Each row is a point on a landscape with many peaks, with its height.
From any point a climber steps to the highest of the 2 points nearest to it. It stops when none of these is higher. Distance is the straight distance between rows; heights are no part of it.
z_486 h=51.0: [-33 -19   1 -13 -27   9 -13 -36 -25 -30  22 -21   2   9 -49  12 -14  18
  42 -15 -14 -22   9  14  33   5  -5 -11  24 -24 -12 -18   0  17   6   9]
z_28 h=15.4: [ -1   0  -5 -13  34  -5 -35 -22  22 -46 -15  14  -8  -1  10  10  33  10
   0  26 -13 -28  -8  40 -11  31  16 -25 -14  21  13   7   5  12   7 -33]
z_991 h=13.3: [ -5  11  -3   4  35 -22 -13  55  33  11 -18  -7 -14   4  28   3  22  -3
 -20  28   1  26 -19 -19 -16  12 -10  20   1  14  -5 -29 -19 -17 -11  -6]
z_949 h=2.9: [ -5   1  -8   7  20 -22   0  12 -18   7   4  -2 -14  -6   1  -8  26 -27
  -9  26   1   0   3  34   0   4  38   4   3  60  -5   1 -11 -15 -29 -44]
z_600 h=51.6: [ 25 -19  10  -2  -8   6  17  -2 -29  -1  -9 -19  33  31 -37 -23  -3  39
 -20 -15  20 -10  -9  -6 -30  -6  10   1 -18 -22   2  -5  29  -2  -2 -23]
z_299 h=46.5: [  5 -28 -20 -40   2 -13   2  27 -53   9  28   1   6  32 -45  18 -11  -9
  12   1   7  -7 -14   7  -6 -25  18 -24   0  -8 -12 -27  17   7 -11  13]
z_274 h=18.8: [-13 -23 -33  -6 -22 -12 -19  -3 -39   4  -9  29   9 -16  13 -28   1 -35
   4  30   3  29  23  14   3  21   1   2 -14  25 -16  -4   3 -23 -11   4]
z_227 h=16.6: [  9   9  27  15  32  -2  -3  16  29  25 -16 -12  -4  -9  17   2   5   9
 -49  -7  10  -2 -10 -30 -34 -11  10 -23   6 -17 -15 -31   6  26  25  26]
z_975 h=48.8: [ 22  -8  20  18 -18  33  20 -10 -30   8  -6 -16  22   8 -12 -17 -22  29
   3 -13  34  -9 -12  -3 -14 -21  13  -8  -5  24 -36  -1  11  20 -17 -45]
z_960 h=38.5: [ -6  18   7  24   7   2 -10  11  -6  13  46  38 -27 -25 -34   1  -6  -5
   8   8 -24 -28  10  10  -8  27  30 -11   5   2  15  36  20  32 -15   5]
z_499 h=42.0: [  8  12  25  -3  20   8  44 -28  -1 -14  -3   1  -9 -17  19  32   3  -1
  16 -16 -30  -4   4   6  23  -2 -23  11 -27 -26  -7   4 -20 -21   5 -19]
z_342 h=29.7: [-28  35  20 -24  20 -15 -10   1  35   6  -1  19 -41 -11   1  12 -30 -11
 -26 -21  14   7  14  15  18  -7   3  13 -13  27  18  16   6  39  25   4]
z_679 h=49.7: [  8  15  43 -30   7  -9  29 -18  -3 -16 -21 -18  -5 -33  10  24  -9  42
  26 -32 -12   0   8  15  27 -33  -8   7   6   7  14  -3  -2  -2  13 -36]
z_515 h=37.8: [ 12   1  -6 -20   5   2  47 -15   2  -5  -4  25  14 -46  21  11  13 -23
  11  -8 -54   1 -10  -5  12  -9 -21  11   6 -12 -24  -9   1 -33   0  23]
z_310 h=7.3: [ 10 -25 -19  12 -31  14 -61  11  -4 -10  -1   5  34  14 -14  -9  -8 -19
  34  15  -4  11  22 -22   3   6  -8  -4  39   1  11   5  -9 -38  -7  28]
z_453 h=55.5: [-39 -24  -1 -16 -19  25   6 -22 -24 -16  23  -3 -33  12 -53  10 -24  -2
   3  -3  -6 -29   3  51  41  11  -1 -15   2   6  -5  -4 -20  31  10  23]
z_879 h=30.3: [  3  -2   3  12 -15  10  -6 -12  -5 -18 -16   4   1  37 -16  -1 -37  32
  21   1   2 -16  17  -7  11  18  -4  33 -16  -4  25  17  -5 -14  -4  10]
z_607 h=14.1: [ 18 -15 -39  41 -13   4 -30  25 -30  20   2  17  -2  16  -1  36 -11  -2
   5   8  13  -6 -14 -15   2 -46  -3   2  12   4 -15  -1 -22 -26 -14  21]
z_108 h=8.3: [-10   1   2  30  -7  -6 -28   8   6   3 -22   5   5  19   3 -12   2   8
  21  13 -31   4  36 -31  -6  71 -28  21   4  25  17  16   8 -29 -18  -3]
z_317 h=28.2: [ 17  12  19  -2  10  23  32 -30  37 -10 -12  -9  15 -17   2 -12  24  -7
 -26 -29  19  16 -12  -8   1 -33  -5  22   8  18  -9 -12 -32  10  11   4]
z_509 h=59.8: [ 20  -1  35 -26  33   0  52  15   6  13 -17   2  -3 -28   6  28  -7  23
  12 -15  17   7  -6  -1  19 -42   7  22 -21  25   0   2 -22   2 -16 -28]
z_649 h=42.1: [ 13 -13  37   3   9  -4  40  21 -15  -2   8 -28   3  11  -3  -4   6 -15
   4 -12  48  39  27 -22  23 -38  -8  -1   3  13 -24 -14 -22  -5  -3  20]
z_75 h=12.9: [  4 -10  -6  23   0  12 -31   3  -9  -9   5 -19  -7  30  -7  10 -29   2
  16   1   1   3  -2 -25  -7 -25   8 -24  20 -23 -70 -29  18  -7   0   7]
z_567 h=70.3: [  0  -7 -17   8 -11  -2  -2 -53   9 -26 -12  -2  14 -10 -11 -34  41   8
  -1  44 -10 -10   4  30   2 -18   1  20  20  18 -20  -3  16   6  11 -32]
z_800 h=17.9: [-11  -2 -39   6 -30  -6 -21   7 -21   2 -29   9  17 -10  20 -11  -9 -41
   4  32  -6  20 -10  -1 -39  42  -3 -37   5  21   2 -19  26 -11 -12  14]
z_221 h=57.9: [ 12  -1  27  -2  42 -20  22   8 -24  18   2   7 -14 -42  29   4   5 -19
 -17  23   1  33 -10   1 -12 -13  14 -18  -4   3  34   8 -10 -20  16  -2]
z_16 h=50.4: [ 18  -1   0   8  12  24   9 -13   2  10  10  14 -19  21 -10  -1  -3  14
 -20  -7  -1 -13  -7   9   3 -10  14   9 -26 -27 -26  -4 -29  -1  -1   5]
z_234 h=52.6: [ 17   1  15   4  39 -14  35   9  -7  21 -16  10  15 -37  21  -4   0  24
 -41  28 -19  -1 -22   6 -37  23  12 -12  -5  -8  37  -1  -4 -27   5  -6]
z_4 h=35.0: [-38  19  -3 -12  -1 -12 -11  10  -6  18 -10   9 -31   9  -9  31 -36  -9
 -25 -14 -16   2  -3 -16   8  25 -12  16  -5 -18  -8 -16   6  10   1  16]
z_769 h=29.3: [  2  47  16  16  41   8  32 -19  41   2 -25  16 -10 -32  38  -3  -6   1
  15  -5 -26   4  13 -11   2 -15  -6   7  -7  12  -9  -1  15 -14  32  11]
z_737 h=61.4: [  0 -10  55   5  22   3 -18  -2  15  16  -1  22  17 -28 -11  15   2   8
  17 -26  37  19  22 -20  40 -42  15 -11  27   0  26  17  -5  20   4 -13]
z_138 h=26.5: [ -2   0 -37   2 -20  -3  -8  38   2  33   8  25   8  -1 -24  20  17 -31
 -33  -3   6  -7 -22   8  -8 -20   5  17  17  -3  26  20 -22   6 -31   8]
z_411 h=31.9: [ 43  18  -3  17  22  12   6   5  15  -3  12  12  -7 -26  -1  17  20 -17
  21   3 -26 -17   1  10  -8 -17 -10  -7  15 -34  37  24  -5  13  18  32]
z_365 h=26.1: [  3 -10   1  16  -8 -28  40  11  11   8 -29 -12  35 -35   9  10  -8  23
   0 -10 -28  -8  -9 -19 -20  18 -14  -1  -2   3   0  -6  29 -19 -10  -5]
z_233 h=34.4: [-17  45  18   2  17  10 -11  10  22  24  23  21 -29 -26 -18   1 -18   0
   8 -16  -7   4  29 -19   7   4   7   8   4   3   1  27  16  33   7  30]
z_197 h=46.7: [  4   6   3 -28 -23  12  -3 -19 -52 -20  21 -42 -20   4 -24  -2 -22  19
  32  -3  12   5   7  33  21 -22  16 -17  31  10  27  -5 -28  -6   9  -9]
z_656 h=9.2: [  0   3   4   2   3   2  -9  10  33  22 -39  17  13 -11   2  -7  -6   4
  20  -2 -32 -22  39   3  15  51 -22  33  15 -17  23  10   7 -24  -9  12]
z_518 h=67.6: [ -4 -12  66   2  10   0  12   2 -13  16  22  15  23 -16 -21  11  -8  29
  12 -15  29  -9   6  -7  24 -37  -2 -17  17 -45  -2  -8  16  33  -4 -25]
z_281 h=64.5: [ -9  -9 -30  22   4  -9 -16 -18 -25 -14  -4 -25 -22  24 -21 -18 -10  -5
  15  24  11 -17   4  26  -1  44  19 -12 -18  29  37  -4  -2   7  11 -22]
z_540 h=65.2: [  8 -11 -22   1 -15  15  10 -21  11 -16  19  -8  20  -8 -11 -26  37  24
 -26  10 -21 -20 -25  26 -15  -9  11  -5  26 -21 -31   7  27  24 -10 -30]
z_318 h=48.2: [-19   9 -28 -32 -11   2  16 -16 -15 -18  25  26 -36  -3 -13  14 -10 -15
  14  -1 -29 -32   8  51  32  26 -10   6  -9   3  -8  18  -1  20   3   8]
z_637 h=13.5: [ 32 -16 -11  52 -16  16 -47   5 -28   5  14 -14   6  22 -18   6 -20  10
  30  12  10 -18  23 -13 -13 -36  15 -21  31  13 -19 -14   8   1  -7  13]
z_21 h=23.0: [-35  20  -3 -10 -16  -3   8 -13  12   6  10  12   3   3  12 -17  39   9
 -42 -12  23  22 -14  -2  22  -3 -33  46  -7  -3  -2  21  16  22   7 -47]
z_865 h=25.6: [ 11  12  10 -15   9  39  59 -27   8 -37  16 -30  -2   2  -4 -12   4   4
  12 -26   6  16 -27  -9 -16 -10   3   7 -21  15 -10  16 -24  12  -9 -11]
z_178 h=21.6: [ 32  -9 -55   1  -2   5   1  20  -1   6   1   6  -3  31  14 -35  37 -23
 -22  16  -1 -16  -4  26 -14  11 -18   8  -9 -11  -4  11  -3 -27 -19   9]
z_201 h=26.2: [ -9  -7  -8   2   0  20   7  15  58   8   8   6  -3  -7 -12  11   8 -13
  20 -11 -11 -24   8  -1  39  13  -4   2   4 -33 -10  -5 -23  13  -5  41]
z_396 h=25.7: [-18  16  22 -22  14  10   7   2  25   6  -5  15 -28  -2   2  15 -42  34
  10 -24  33 -10  17  12  31 -20   2  24 -29   2   8  19   3  37  10 -22]
z_465 h=28.4: [-13   9 -23 -27 -18 -12 -47  48  12   5   9  -7  12  24 -29   0  15 -18
 -29 -20   0  12 -19 -18 -23 -10  14   5  17  -7  42  23  -9   5  -8  21]
z_970 h=21.8: [  1 -21 -20  21  10   7  53  11  15 -16  15  -9  -1 -20 -28  21  13 -21
  26 -24 -21 -10 -40  -8 -18  25   5  -7 -13   5 -22 -16   9  11 -28   8]
z_140 h=16.0: [ 35  -2 -13  17   5   6   5  28   1  10  -4  21  23  -7  24 -37   6   8
 -37  19   5 -12   4 -14 -45  -6  15 -13 -15  -7 -21   3  33 -12   3  34]
z_980 h=40.6: [  2  -3  -8  -1  -4 -10  28  -9  -9   3   0 -28 -19   0   4 -21  -9 -35
  19  -9 -36   0   9   8  -2  60   9 -38   2  39  -3 -13  17 -24   6   7]
z_753 h=30.1: [  1   6 -18 -12 -26 -16 -46   4  34  -9 -10  -7  33  24  -9  -7   1  12
  -2   8  11   7  -2  -2 -32  -1  -7   6   3 -35  34  20   2   8  13   5]
z_450 h=32.7: [-14  25  28   6  22  -5 -10 -44  24  -6  -5  19 -16 -18  42 -10  -8   2
   2  12   4  -8  14  -6  22  14   8 -24  -7  -1   7   5  23   5  55  -1]
z_27 h=17.4: [-18   6  -5 -34  12 -28 -35  -1  26 -30 -14  -4 -15   5  -7 -17  16  14
  -6  -1   3   4   0  12   6  23  13   1   7  27  22  -5  -4  15  14  -9]
z_667 h=23.5: [  9 -34 -13 -17  -9  33  21   8   4 -11  12  23  17 -18   0 -29  31 -25
  -5   2 -15 -17   6  14  19   0  12   1  18 -24 -25  21  -5 -38 -29  36]
z_203 h=7.7: [ -3   7   7  -5 -17  25 -59 -17 -14  -5   6  20   3  -2  -7  21 -26  -4
  40 -15 -27  12  10 -42  11  -6  -1  -8  25 -22  13  17 -22 -23   0  15]
z_403 h=32.4: [ -3  15  20  -6  40 -11  41 -17  40  10 -23   0  10 -33  21   7  24  -6
  -7 -39 -20   3   1  -5  13  -4  -5  23  -6  31 -12 -27  -5   3   7  10]
z_551 h=44.9: [-21 -11   5  -7  -4   2  29  -7 -17  13  21  -5 -19 -24  10  -7   1 -45
  13 -20  -2  28   2  -8  17   3  12 -12 -11  32 -12  15 -27 -10  -4   5]
z_537 h=39.2: [-40   7  -4 -30   3 -12 -28  41 -13  19  14  17 -13  44  -7  26 -22 -17
 -43  -7  20  24 -22 -11 -12   3 -14  13 -15 -29  -9   4  -2   4  -8   3]
z_853 h=4.3: [-16  22   5  10   8 -34 -25  28  11  43 -23   7 -16 -20   0  -8  23   5
 -24  11 -13 -10  -3  20  -3  18  21  14  14  42   1  16   4   4 -23 -34]
z_689 h=29.6: [-29  22  -2   5   0 -25  19   4   1  18  -9   8 -17  -1  14  -7  -2 -21
 -28 -26   1  21 -10  -9 -21  16 -31  17  -3  10 -23  -7  27  31  10  21]
z_399 h=23.9: [ 18  -1 -22  20 -15   0  37  12   4  -6 -22 -34   3 -11 -25   1 -13  10
  16 -10 -16 -13 -13   4 -37  19  -5 -21  -7  29 -23 -18  44  18 -13  13]
z_842 h=21.7: [ 20   6 -12   2  -8   4  36  28  -1   0  28 -10 -10  -3  -9  28   7   0
   7 -14 -12 -22 -37   1 -12 -26  -5  -4   4 -19 -16 -15   8  38 -16  19]
z_458 h=56.0: [-27 -15  26 -14  55   7 -18   2  41   3   6  37 -26   4  -6  15  16   2
 -47  -2 -14 -25  -9  35  21   7  26 -13 -13 -25 -11 -23 -15  14   2  -3]
z_114 h=33.6: [ 14  15   4  19   5   6 -10 -15   1   3 -29  -6   1  14  47 -13 -35  12
 -14   1  -1  10   3 -25 -17  34 -19 -14 -25 -30   6   0   1 -42  10   8]
z_688 h=14.6: [  6  26  -1  19  30   2 -24  26  18  -4 -21   1   3   2  16   3   7   2
 -25   4 -20  18 -21 -28 -54   8 -13  -8   4   4   3 -25  -4 -24   1  28]
z_422 h=76.0: [  6  -9  32 -17   8   9  18  -3   7 -10  27 -10  13   3 -29   2  20  31
  13  -9  21  -1  -6   3  16 -14  15   7   2  -3   6   6  12  44   4 -10]
z_435 h=44.3: [ 13 -12  28  -1 -28 -11  43  34 -36  12  20 -31  16  -7 -17 -23  -7  10
  30   4  39  16  28 -15  37 -16 -18  17  -1  15 -23  17  12 -13   2  -2]
z_284 h=48.7: [-22  -5  -5  12 -25   1  44   2 -11   1  13   5  14 -39   3  30  20 -36
   5 -19  13  25 -15 -20   4 -34   0   3  -8  17 -16   2   4  23 -10   4]
z_118 h=14.7: [ 29 -26  -9  39  -6   5 -19  23  -9  12  16  16  21   9   9  -9  -6   3
 -17   2  -5   6   0 -22   7 -39 -20   0   0 -46 -43   8   0 -28  -5  34]
z_881 h=28.6: [ 41  13 -18  17 -15  30   6  11  26  10  12   7 -13 -15  -7  10   7 -19
  49   8  -5 -29   4  15   7   1  -5   1  24   5   9  -1 -25  20 -19  32]
z_680 h=22.6: [-35  31  36 -22  10  28  13 -33  10 -17   1  17 -13   1   7 -10  -9  41
 -21 -39  34   8 -10   9  27 -20 -21  16 -14   3  -5  10   5  30  31 -11]
z_172 h=7.0: [  0 -41 -35  35 -38 -13 -53  -1  -2  -1   4 -37  43  11 -15 -15  14  -9
  12  14  23  24   6 -18  -6  -1   4 -16  23 -11  -1 -10  -5  -4  -5   3]
z_829 h=10.5: [-17  10  10 -10  26   8   5  -1  70 -18 -34  18   8  11  23 -20  12  -8
  13  -8 -18  -3  15  -3   6  36 -21  23 -28   5  32  19  -6 -26  -5  13]
z_586 h=55.9: [-10  27  17  13  18 -21  13 -18 -12  14  -2 -23 -25  -8  -8   0 -12  18
  11   5 -11 -11  -1   3 -15  36  24  -4  -8  39  47   3  -6  12  10 -12]
z_3 h=12.0: [ 11  -1   5  26 -14  19   5 -19 -22  -5  -5  -8  -1   8  14  25 -47  14
  -5 -32 -25   4 -16 -14  -3 -27 -18 -30  10 -31 -52 -19   9 -15  -8  -8]
z_484 h=18.9: [ 22  -1  13  41  28   9  31  34  19  30  18 -27 -12  -7  12  21   0  10
 -22 -16   2 -18 -25 -18 -21 -20  -1 -37   5 -32 -29 -19  -2  33  -9  15]
z_539 h=47.8: [ -9  30  20   3  30 -27  -7   2 -12  -2  18  -5 -39   4  -1  20   2   9
 -24  16   1  11 -20 -18 -23  23  11 -27  -4   4  21  -3  12  22  26 -10]
z_909 h=36.3: [-33  19  -1 -13  17 -20 -25  -8   2 -17  -6 -24 -20   2  -2  -7 -13  -3
  15 -13 -42  18   9  -7 -13  54  -7 -22  12  33 -21 -15  27   3  -8  11]
z_673 h=50.5: [ -3   6   9 -14  49  32   1  -5  35   5  12  37 -19   3   5   0   1  10
 -43 -11  -2 -23  -6   5  -2  -5  16  -1 -24 -36  20  14 -26  -6   9   8]
z_526 h=55.3: [ 38  -9   1  10  28  24   7   4  -1   4 -23 -17   1  37 -15  32 -19  10
  -4  -6  -8 -38  -8   7   7   8  -7  20   7  -7 -15 -31 -37 -21 -15  10]
z_888 h=31.8: [ 32  24 -26  26 -13   8 -15 -27  -4   7 -11  22  -9  28  27 -15 -28  17
   7  28   2 -12  13  -7  -8  -7 -11  25 -18 -26  11  14   2 -26   3   1]
z_593 h=5.8: [ -3   4   6  23   9 -10 -27  27  13  12 -20  27 -21 -23   1  20  34 -15
  22  27 -29 -15  12   5   2  37  -5  15  20  27  16  13   3   4 -27 -40]
z_210 h=37.4: [  9  16  18   9  12 -16   8  12   6   8  -4  16  -1 -17  15   4  -4   0
   3   7  28  15  31 -15  35 -33 -14  24 -11 -17  -2   7  13   2  45  14]
z_33 h=10.8: [ 14   8 -13  10 -35   7  -3 -12 -52  16 -12 -15 -23  10   8 -15 -23  -2
 -28 -24 -19  -5 -17   7   8 -15  10 -23  26  -2 -40 -24  -9 -32   1  -8]
z_473 h=8.5: [-10  13   7  -8 -45  14 -49 -18 -38  10  26   3 -14   9 -21  18 -47  14
   1  -7 -14  -1  -1  -7  -4 -12  17 -13  31 -21   9   9   1  -3  -2 -18]
z_530 h=51.8: [ -8  20  28  -2  48   1  -3 -24 -24   2  22  23 -32 -10  19  13  -4  -9
 -21  -5   5  27 -24 -17 -11 -13   4 -30  -7  10   1 -15 -21   0  27 -10]
z_655 h=35.2: [ -8   1  17 -17  -4   6 -20 -27   3 -18  -9  15  13  -8  16   6 -18  10
  14   4  11   7  19 -15   8 -17  -3   6   3 -10 -23 -13  19  19  32   1]
z_213 h=42.3: [-24   2 -23   3 -21   8   8  17 -14  -9  43   7 -37  -4  -6  -2  -4 -42
  15  12 -14   0   9  16 -11  22  19 -10 -10  14   9  21  -3  16  -9   6]
z_133 h=12.1: [-36  18  15  -6  24 -22  -2  43   1   2  -7  11  -9  25  53  -1  -2  -7
 -35  32  24  48   3 -13 -37  25  -1  -4 -20   7   0 -13 -15 -12  11   9]
z_120 h=52.4: [ -3  -6  30 -14  29 -20  17  -1  34 -11 -21   7   0 -28  11  45  12  -8
  24   2  11  25   3  -7  25 -41  13  36 -17  30  28  -7 -34 -19 -21 -14]
z_291 h=15.3: [ 20 -24  10  36  -4   4 -33  18   1  34   0   3  28   0  -2 -41   0   7
 -33  -2  26   5  21 -31  -7 -18  10 -13  26 -14 -11   6  11  -9   2  36]
z_243 h=7.1: [ 12   8   0   8  -7 -17 -40  16   9  26 -50  -5  -5  -4  29   0  11 -18
  18  27 -25  -7  17   0 -18  53 -11 -14  25  31  27  -9   3 -14 -18 -25]
z_81 h=22.7: [ 17 -35 -38 -12   0  27  36  17   2 -11  -2  11  23  -8  -9 -17  38 -34
  19   9  -9 -17  -7  20  -9  19   0   7  -7   9  11  17 -16 -40 -27   0]
z_814 h=39.8: [  9   2  31 -13  31 -30  11  36  -8  12   3 -17 -15  20  12  -1 -11   8
   6  16  48  31  30 -20  12 -30 -24  27 -16  -4   7  -6 -11 -13  16   5]
z_446 h=24.6: [  9 -12   0 -23   7   9   2  22  28  12  -6  13  12 -18 -17  -8  20 -29
   2  17   6 -11  16  15  32 -14  13  28   2   7  -6   4  -8 -14  -7  43]
z_329 h=53.1: [-37   2  17  -1 -26 -13   5   8  -7   4  -2   1  16 -18  13  19   3   4
   8 -11  11   7 -23 -17  12 -17   6  12   9   8  -4  14  -7  -2 -21 -45]
z_506 h=9.6: [ 12  -5 -24  -6 -42  -5 -25  22 -47  25   7  -8  -3  28   9   6 -49  14
 -23 -13   5  -5 -19  10 -14 -28  13 -17  25 -22 -17  -2  23 -10 -12 -12]
z_300 h=25.9: [ 32   3  16   1  -1   4  15 -43 -11 -23  -8 -10  24 -15  29 -36  43  -1
  -6   8  15  31  -2 -14 -15 -37   5  13  -5  21   7  -8   4  11  33  -3]
z_109 h=21.2: [-34 -15 -16  -2  -7 -28 -18  13  21   1   3  -7   6  10  13 -39  53   2
 -37  15  25  33  -6  -1  11   6 -18  29 -13   8 -15  14   0 -10 -12 -11]
z_798 h=22.2: [ 30   1 -25 -21  -8 -32   3  -9  11   5 -41   3  14 -11  -6   9  36   3
  -2  31   4   1   1   2  -1 -15 -13  22  -4  18  63   1  -8  11   8  -7]
z_29 h=64.9: [-11  -6  28 -14  29   0   2  21  21   9  21 -10 -18 -23  -4   2  34   6
 -21   2  11 -30 -13  20   5   1  24  -7 -11   0 -24  -7   5  27  -9 -16]
z_440 h=35.5: [-13  11   1  -7  -3  -3  -8 -11   5   4  -6 -10  14   2  34 -22 -16  -3
  -6 -17  -2  52   3 -22 -12  46  11 -17 -14  27   1  18   4 -41  -2  -2]
z_882 h=42.2: [ 39  13  19 -16  -8  18  -5 -17  -8   6 -13 -40 -19   2  -3   9 -21  19
  26  -7 -20 -35   6  25  29  -9  13 -19  34   1  15  -5 -35 -12  -2  -4]
z_968 h=19.7: [  6  19  -9 -19   3 -35 -26 -10  10   5 -33 -25  -1  16  -5  -4  -4  18
  -6  21  30 -12  21  22   4 -18  -2  28   1  33  33  -6  -2  18  26  -9]
z_438 h=56.8: [-16 -26  36  -1 -25 -10   0  14   4  23   5 -12  16 -24   3  16 -12  12
  -1 -14  43  25  18 -29  20  -9  -8   5  10 -15   9  22 -15  -8 -14 -16]
z_45 h=75.0: [  1 -19 -57  13 -19  16 -11 -31  -4 -46   9  18  12  12 -10 -30  24 -20
  24  33   9 -10   7  38  -7   4   8  16 -17  21   2  -4   8  12   5 -32]
z_846 h=31.5: [-28   6  -5  -4  11 -13 -37 -28   2 -32  -4   4  28  43 -11  15  -3  13
  11  -3  23  10  -5 -32 -15  -3   1   0 -17  -4  40 -11   0   6  23   5]
z_351 h=37.6: [ -1  21 -14   3 -27 -10  -2 -13 -10  -3  -5 -46  -4  11  20 -59  -9 -10
  24  -5  -4  38  14   4   3  33  17 -23  10  39  -3   7  21 -15  16  11]
z_147 h=24.3: [ 26   9   9  -3  -9 -16  25 -36  19 -26 -26 -22  42   4  14  -9  14  -1
  22  12   6  11   7 -10  -2  -2  -1   3  -5   2  48   3  -4  -2  33 -10]
z_413 h=24.4: [ 16 -19 -28  18 -32   5  17  44 -12  39  11   9  21   9 -31  41   2  -8
 -11 -21   9 -20 -49 -13 -11 -32 -10  -5  16  -8   8  -8  -4  35 -24  40]
z_332 h=33.2: [-20  12  19 -20 -19  11 -29 -45 -14 -46  15  -7  20  16 -17  19 -16  29
  10 -23  30  11  10 -18  10 -32 -18   8   7 -19  18   7  14  25  31 -15]
z_477 h=25.5: [-18  31 -15  11 -26  -6  24 -23 -13 -18  16   8 -11  15   3  -3   5   3
 -17  -8   7  13  -6  -2 -14 -16 -39  36 -16  -2  -6   6  23  29  20 -10]
z_851 h=34.9: [ 47   8 -23  -3 -12   6  27 -13 -31 -10  15  15  -1 -24   0   5  11 -27
  19   2 -29   5   1   3   4 -18 -14 -19  14 -13  21   0 -12 -30   2  26]
z_926 h=58.9: [ 15  -3  20 -11  34  18  10   5  25  -2   2 -11  10  -4   8 -20  55   5
 -40 -14 -24 -32 -24  20 -11 -13  21  -8  25  -4 -36  -2  -6  13 -12 -21]
z_553 h=13.6: [ 10   5 -11 -38   3  -1  -4  -4  10 -45 -18  21  -4 -14  24  17   5   2
  42  31 -17 -13 -13  28 -10  15   9  -4 -20  24   8  -7  20   0 -11 -22]
z_828 h=48.6: [ 22   2   6 -15 -13  17  10 -30  15  15 -48 -26  -7  -3 -10  30 -17  -4
   6 -23 -26 -30  -3  17  23 -13 -12   2  18 -15 -10 -32 -44 -25  -3  10]
z_809 h=46.3: [ 18 -16  22  16 -44   7  28  -2 -47  20   5 -22  21   1  14 -12 -34  23
   9  -3  45  -5  21  -4  19 -26 -18  -6  -2 -15 -26   2   3  -3   9 -14]
z_31 h=6.6: [-27 -14 -34  10 -49  -8 -54  -8 -12 -10  31 -35  19  43 -17  -5  -9   7
   1   1   7   2   7 -18  -9 -13 -17 -16  21 -28  -3 -17   8   6   5 -18]
z_153 h=70.4: [ 11 -30 -22  13 -26  34  11 -22 -14 -15  11 -21  10  13 -25 -25 -14 -11
  20  18   6 -24   7  27   4   1  15  11  -4  29   7   9 -15  17  -7 -20]
z_885 h=49.0: [ 24 -44 -15 -18   2   0  26   0 -46  -9  15   0  19  16 -44   6   8  27
  -1  10  -4 -29  -7  18 -11 -13   8  -2 -11 -37 -10 -21  14   1   0  15]
z_542 h=28.3: [ -5   6   7  24 -26   8  14 -23  11   6 -10 -16  10  -5   4  -3 -23  36
   6 -15 -31 -21  -2  -4  -6  25 -10  19  -5 -14   3  18  18  -5 -11 -30]
z_772 h=16.9: [ 33  -4 -25  12   0   6  -6  13  12 -17  -9  21  22  -4  13 -11  -2 -32
  15  14  -7  -1  -4  -9 -50   9  17 -36  -8   6 -12   4  17   4 -10  28]
z_260 h=19.6: [-16 -40 -25  16  -8 -19 -20 -12 -26  -5  16   0   4   8  18 -24  13 -29
  -2  38  10  22   5  14   5  44   3 -20 -32 -32  -2   3  -3 -29   4  -1]
z_270 h=42.7: [-20 -30  -3 -49 -18 -21  -3  23 -23  20   6   5   0  39 -36  23 -16 -13
 -38 -24  23 -10  -9   4   0  -3  -8  -9   5 -36  15  -8   8  19  -1   2]
z_273 h=20.3: [-58 -11 -16  -9 -16  -2 -31  10  18  -8  33  -4  -5  23   6 -16  12  13
  -6  12   4  22  11  10  18  34  -5  23 -21  -1  -6  36  -2  -8 -20 -12]
z_415 h=11.9: [-21   3 -10 -16  13  -5  14  -8  15 -41 -25  32  -9  10  34   5  -7 -15
  26  28 -17  14  12  -5 -12  45 -11  18 -43  11  10  -5   1 -26  -6  -9]
z_167 h=20.4: [-16 -26 -36  10 -13 -34  -2  16 -19  14   7  13  11  22  21 -23  31  -8
 -40  23  -5   8  -6  14 -16  32 -26   2 -11 -49 -16 -16  18 -18 -15   1]
z_503 h=60.9: [-38 -24   5 -16  13  13 -38  -7  -4 -22  57 -13 -18  20 -25  11 -11   7
  14   4   9 -11   0  31  24  14  27 -38 -17   2  -9   4  -8  21   1   4]

Where does a climber stop that starts at each point below?
z_506 | z_509
z_413 | z_600
z_260 | z_509
z_365 | z_980
z_769 | z_600
z_109 | z_600
z_829 | z_403
